Each row is a point on a landscape with many peaks, with its height.
From any point a climber takes the steepest step (rise divided by distance) to one of its 2 nearest points. It stops when none of these is higher. Distance is the straight distance between rows; heights are no part of it.
sulid: [ 10 -30  -7  -6 -27 -17   2 -21 -19 -16  24  23  -4 -23  -2  27  18 -15
   0 -24  -9]  (h 432)
bofiv: [ 24 -22 -19   1  29  -2 -15 -13 -13 -10  -3  -2   5  10   2 -38   4  14
  24  -8  -6]  (h 282)
tozu: [ 22  25  -8  -9 -24  14   6  -6  -4  14  23  30  12 -29  -2  24   4 -28
  12  -5  -1]  (h 222)
poput: [  7  -9  -8   6   0  10  -8 -18 -14 -21  13  18  22 -12  -6  -4   2 -21
  36 -25  -5]  (h 172)
Bosa: [ -2  -2   0  11 -19 -12 -11  -5  -3 -15 -30  33   0   3 -14  25  23   5
  18  15   4]  (h 469)
Ker: [ 10 -19   3   6  17 -14 -14 -13 -12 -18   4  15 -16  12  17   1  22  20
 -12   7  -7]  (h 285)
Pogud: [ -4  -4  14   4  -6   8   3  14  25  21  23 -32   8   3 -18  12 -51  -6
  -5   5   7]  (h 126)
zadov: [ 39  -2   4   9   9   2 -12   6   7   2   9   0   1  -2 -28  27   5  21
  17  10  10]  (h 280)
punir: [-32 -13   3  10  -8  -8   3  -4  -2   3  -5  -8   0  37   3 -19 -24  -4
  -9 -13  -9]  (h 76)
sumur: [ -3 -11 -23 -17  -2 -23   4 -20 -17  31 -29  25   0 -22 -12 -14 -14  22
  14   6 -18]  (h 373)
vene: [ 25 -22   0 -17   1  11 -21  18   4 -35   6 -22   0 -15  -8 -11  37 -12
  24 -11   7]  (h 379)
Dupiz: [-22  19 -10  -7  28   3  -8  -4  -8  -2 -25  22  -7   7  31 -23  14   3
  -6  11  -5]  (h 227)
vula: [ 26  16   5 -11  18  -4  -4 -12   6  31  20  16   1   2  23 -10  -6  19
 -15  22  -8]  (h 444)
gogur: [ -2   8  18  -2   6 -10  -2  -7  10  40  10  16  -5  19   2 -11 -28  26
 -23   7 -12]  (h 498)
kese: [  7 -24   1 -17 -23  -1 -12   7   7 -26   7  -6  -1  -5  -1  21  21 -12
 -15   8  -8]  (h 323)
Sume: [-11 -17  -4   1  29   2   1  11  12  17 -11  -9  -9  -1 -40  11 -27  28
  -6   0 -12]  (h 93)
peve: [  8 -29   2 -21 -14   7 -16   5  21  -5  14 -10  18 -18  -7  -3  -1 -12
   0  -7 -23]  (h 374)
ser: [-36  11  12   7  22  -3  -2   7   2 -13 -16   1 -23   8  27 -32  30  13
 -22  -8  -5]  (h 204)
befos: [-16   2  17  16  11   4  -7  26  18   3  -8 -36 -12  26  -9 -10 -11  17
  -1  -4  15]  (h 162)
pivi: [ -4 -18  16 -11  -8  -8 -18  -3  23  17  14   2   7  -1   6 -24   0  13
 -10 -12 -23]  (h 391)
labu: [  2  16  21  12 -18 -13   3  -1   1   5   3  -4 -12   2   7   0  16  20
 -10  -2   3]  (h 347)
fabif: [ 20 -18 -16  -5  22 -21  -4 -25 -28  11  -7  33  -7  -9  -1  -7  -4  25
  14   8 -12]  (h 336)
govin: [  9  31  -4  15 -11  -9  12 -19 -17  15   0   8  10   2  28 -34   9  -8
  28 -11  13]  (h 281)
Pati: [ 26 -15 -10  -2  -9   0   4  -5 -23 -29  12  -1 -13 -18 -10  26  27  -6
   9 -19  11]  (h 496)
rebak: [-28  -8   3 -10 -23  -3  -9  -3  15   4 -37  26  15  -4  -3   6   6  -4
   3   4  -7]  (h 531)
Mis: [ 27   9   4 -27 -18  16 -23  12  28   4   6   6  18   1  15  -3  26 -20
   0  15   0]  (h 299)
lut: [ 22  -1  -2  -6  23   3 -12   8   3 -10  -7 -19  -1  10  18 -40  19   6
   3   9   3]  (h 325)
Bomul: [ 36 -17   3   0  19 -10 -17 -16   5  17  14  29   4  -5 -11   3   1  28
   9   6 -11]  (h 310)
lur: [ 28  -3   6 -19  13  23 -28   7  16 -19  19  11  15 -12   6 -12  38 -11
  16  -4  -4]  (h 334)
nizu: [-18 -32  -4  -6 -16 -28 -15 -11  -2  12 -35  20  -8  27   0 -17  10  17
   1   3 -14]  (h 556)
lubub: [ -9 -27  -4  14 -12 -18  -8   3  -8 -15 -28 -13 -13  25  -9  -4   9  17
   3   1   1]  (h 487)
Teso: [  0  17 -12  19  45   7  -2  -7 -20  -5 -12  23 -12   7  -5   6  -3  24
   5   9   2]  (h 120)
vir: [-40 -15   6  -7  -5  16  -1   4  21   2  -2  -6  21   9   2  -7 -30 -23
 -14 -11 -15]  (h 92)
Fuf: [ -2 -22  21  20 -24 -35   8 -32 -16  -3  14  17 -17  -2   6  10  15  20
   7 -40   5]  (h 340)
boke: [ -5  -9  -9 -14  -2  10 -13  -1  14  16 -38  20  30  13  -9 -14 -13  -6
  19   7   2]  (h 467)
giz: [ -9  10   3  24  -7   5  -2  -2   4 -17 -10  28   6  22 -10  40  -3 -12
   7  22  10]  (h 443)
Tasa: [-16  -5  -4  20  37   4  -5 -11  -4   1   3  19  -1   0 -10  -7  -8  17
   8 -23 -14]  (h 134)
zomen: [ 26   3   1   1  -5  18  13  22   1 -14  45 -26 -13  -4   3  24   5 -32
 -17  -5  18]  (h 486)
kag: [  0  -4 -24  -3  50   6  -5   1  -5  16 -25   6 -10  22 -23  -2 -17  26
  -1  14  -4]  (h 107)
Fole: [  3   4 -15  -1  -7 -13  -2  -8  -2  34 -44  19   9  13 -16 -16 -10  20
  25  11   5]  (h 417)
bulos: [-16  38  -7   5   7   3   8 -13 -10  12 -13  20   9  -1  32 -25  -4 -13
   7   5   0]  (h 252)
fos: [ 13  16  -5  11 -18   6  18   4 -16 -18  22  -1 -13   6   5  44   7 -20
 -20  10  13]  (h 565)
Senot: [  5 -38  -5  -9  -5   0 -15  11   4 -25  11 -36   5 -17 -14  -9  -1 -15
  21 -13  -1]  (h 445)
bune: [ -2  17   5 -16   6  20   9  23  17  -8  16 -25  -4 -34  -5  26  -1 -13
 -22  14   4]  (h 27)
Zofak: [ 17  15   9  -7  11  11  11   8   6  -1  21  -6 -10 -45 -12  30  15  15
 -16  -3   2]  (h 38)
nugud: [ 10 -13  12 -13  -7  -9 -16 -10  22  24  11  34  13 -18  -5   7  -1  11
  -1   5 -25]  (h 344)
reteg: [-17  16  34  -6   0 -10 -12   0  19  30   7  17  -6   1  20 -34   5  27
 -16 -12 -16]  (h 441)
sisi: [-22  14 -10  14  29  21   8   6 -20 -46 -13  -5  -8  -1  -2  14   2  -8
   2  10  10]  (h 474)
damo: [-33   1   4  18 -11  -5  12  -1   2  -2 -19   6  -2 -32 -31  20  -5  16
  13 -19  -9]  (h 71)
vuti: [ -9   1  -6 -24   5   2  12  -1  -1  24 -16 -10   1  23  14  -7 -28   8
 -41  26   0]  (h 421)
gufe: [ 29  23   8  -3   0   9  17  11   3   4  19 -17  -4 -29   8  -9  31 -13
   3 -15  17]  (h 460)
Bop: [-17 -13 -10   3  13  10  -5 -13   2  -3   4  21  19 -14 -14  -3 -24 -12
  16 -13 -25]  (h 151)
Dav: [-36 -14  -8  18   8 -15  14  -1  -4  15 -22  11 -11  -1 -46   7 -19  24
   9 -23 -15]  (h 81)
kisot: [ 18  18   6  16 -11   7  -2  -1  13  17  13  -3  20  11   3  -5 -13  -9
  18  -1   7]  (h 352)
Kebu: [-21  -5 -10   5   7  16   1  17  -5 -33 -11 -29  -1   3 -15  31 -21 -22
   7  18  24]  (h 419)
muv: [-28   9 -22 -12  30   6  20  10 -12  13 -28 -25 -14  -7 -11  -8 -21  19
 -20   2  -6]  (h 261)
giri: [ -5  18   5   1 -13  -1  17  -3  -4  17  -2 -16   5  42  22 -12 -35  -8
 -26  21  12]  (h 480)
dal: [  0  14  21  12 -45 -24  16 -13 -11  11  19  -2   0   8  13  -8  -3  -5
  -2 -21   6]  (h 390)
Lam: [ -5 -10   2  22 -34 -17  12  -8 -12 -19   3  11  -7  16 -12  41   2 -11
  -5   8   5]  (h 492)
leke: [ 28  34 -10 -16 -24  16   0  11  -4   1   2  16  -1 -17   7  24  29 -19
   4  13  13]  (h 245)
Susi: [ 10  13 -11   2   7  10   8  -5  -8 -10   9 -10   8  31  32 -11 -10 -28
 -13  25   8]  (h 571)
fego: [-44 -17 -27 -21  25  -4   9   0 -15   7 -44   5  -8  14 -14   2  -7  10
 -23   2  -7]  (h 232)
fov: [  3   8  15  -3  13  -1   6  -6   2  -9  12   3  -3 -28  24 -26  37  -3
  -4 -21   1]  (h 526)
roni: [ 30  12   3  -6 -21  -3  11  10   3  18  10 -20 -10 -42 -26  29   9  18
   4 -11   9]  (h 47)
Turun: [-11 -38  -9 -10  16 -25 -18 -12  -5  25  -7  25  -9  39   1 -31  -8  15
  -3  -3 -24]  (h 646)
talef: [-26 -10 -18 -35  17   6   1  -3   2  21 -36  27  14  -3   0   0 -19   1
 -21  17 -12]  (h 206)
kemes: [-13   9   8  10 -19  -5  17  11   0   5  -4 -35  -6 -36 -21  11  -9  10
  12 -17  10]  (h 59)
Zam: [ -6  39   1  11 -20   2  28  13  -9  -1  -8 -36  -2 -14  10  -6   0 -18
   7   3  26]  (h 332)
Kos: [-20   2  13  20 -39 -20  14 -20 -10   7  15  23   5  11   3  18 -17 -14
  -2  -6  -6]  (h 438)
buru: [-14 -13  -1   1  27   7   4   1  -5 -28   2 -18  -3 -22   6 -27  11  -1
  -3 -19 -10]  (h 629)
gikub: [-16  14  24   9   2  15   2  24  31   8  18 -38   4   1   2 -15 -20 -10
   0  -7  12]  (h 143)
Nareb: [  8   5  12  18   7  -9  -9   5  -5 -25  -4 -12 -20  27  17  -4  31  19
 -13  10  12]  (h 313)
noni: [-29  27  -3  -1   4  12  25  11  -1  -1 -15 -23  -2  -8   8  -1 -18  -7
 -17   6   7]  (h 294)
Fizi: [  9  22  -7  -7 -20  -8  22  -1 -18  -1   2 -13 -15   3  19  17   4  -3
 -32  28   9]  (h 490)
fune: [ 30  25   3  -1 -13   7  20   3   2  22  35 -23   9  -6  12 -12 -10 -18
  -1  -3  11]  (h 399)
kor: [-10  23  -1  26 -10   9  11  17  -6 -22  -4 -33  -3   3  -5  16  -5 -25
  25   2  36]  (h 371)
pilu: [ 37 -36   1   3 -10  -5 -13   0  11  -1  25   3   8  -2 -37  24  -6   1
  18  -4  -4]  (h 254)
poma: [ 21   4  -7   4 -31  -3  -1 -18 -10   8  22  24  17  -9  10  -1  11 -29
  28 -26   2]  (h 196)
demu: [  4   7  -7  -4  14  24  11   8  -1 -30  26 -18   6   3  19   1  -3 -42
 -14  10   4]  (h 482)
Varef: [ -2 -13  12   8  26 -22  -9 -18 -12  23  19  28 -18  29  12 -15 -13  28
 -11  -4 -15]  (h 559)
piru: [  7  -9  -5  17 -21  -8  -7   3 -14 -31 -10 -14  -3   6  -7  10  24  -4
  25 -12  14]  (h 579)
fodu: [ 23  -4  -4 -16   3  -1  -9  -5  -4 -12  16   9  -5  -6  17  10  20  -1
 -20  17  -7]  (h 288)
risu: [ -6 -10  -3  12  31  17   1   9 -12 -45   8 -25  -4 -12  -6  -7   3 -15
  23 -14  13]  (h 546)
zivi: [ -6   3  -1 -12  -5  24   1   5  26  15  15 -11  31  -7   1   1 -40 -30
  -2   4  -6]  (h 109)
Tusi: [ 18   2  -8 -17  -7   1  10   4   2  10  -2 -26   3   5  -1  12 -19   4
 -19  29   6]  (h 426)
mune: [ -3  30  10  34  -8   2  -1   1   4  12 -10  -6  12  26   7 -26  -6   0
  33 -14  18]  (h 317)
Fefe: [-25   5  19   6  29   6  -2  16  16   2   3 -17 -17  24   6 -24   0  21
 -30  -8  -5]  (h 182)
Nobez: [ -8 -31   0   5 -27 -33  -3 -26 -18  -6   1  33  -2  -5   8   7  11  -3
  12 -11 -14]  (h 380)
Penaf: [ 17  -9 -17 -12  17   9  -7   9  -2 -11 -17 -25  -1  12  -2  -8  -6   4
   3  25   9]  (h 372)
zosip: [-21  14  13 -12  17  25  -5  24  30   0 -16 -12   4 -24  -9  13  -3   8
 -10   9   1]  (h 16)
bor: [ 16  12   2 -22 -45   8  -4  18  13  -3   5  -4  -3  -4  14  16  31 -28
 -17   9   5]  (h 270)

For each start below, name the point where the climber stops.
Bomul: Turun
vir: buru
Dupiz: buru
Zofak: Senot
Tasa: Senot

Call two points neighbours if one is among the 2 nearest of the other. Go from one point of each pair to the other, from neighbour to neighbour, staying as high as possible. Name the lowest point that can't be avoided.
piru and Turun: lubub
fos and Susi: demu
Lam and rebak: giz
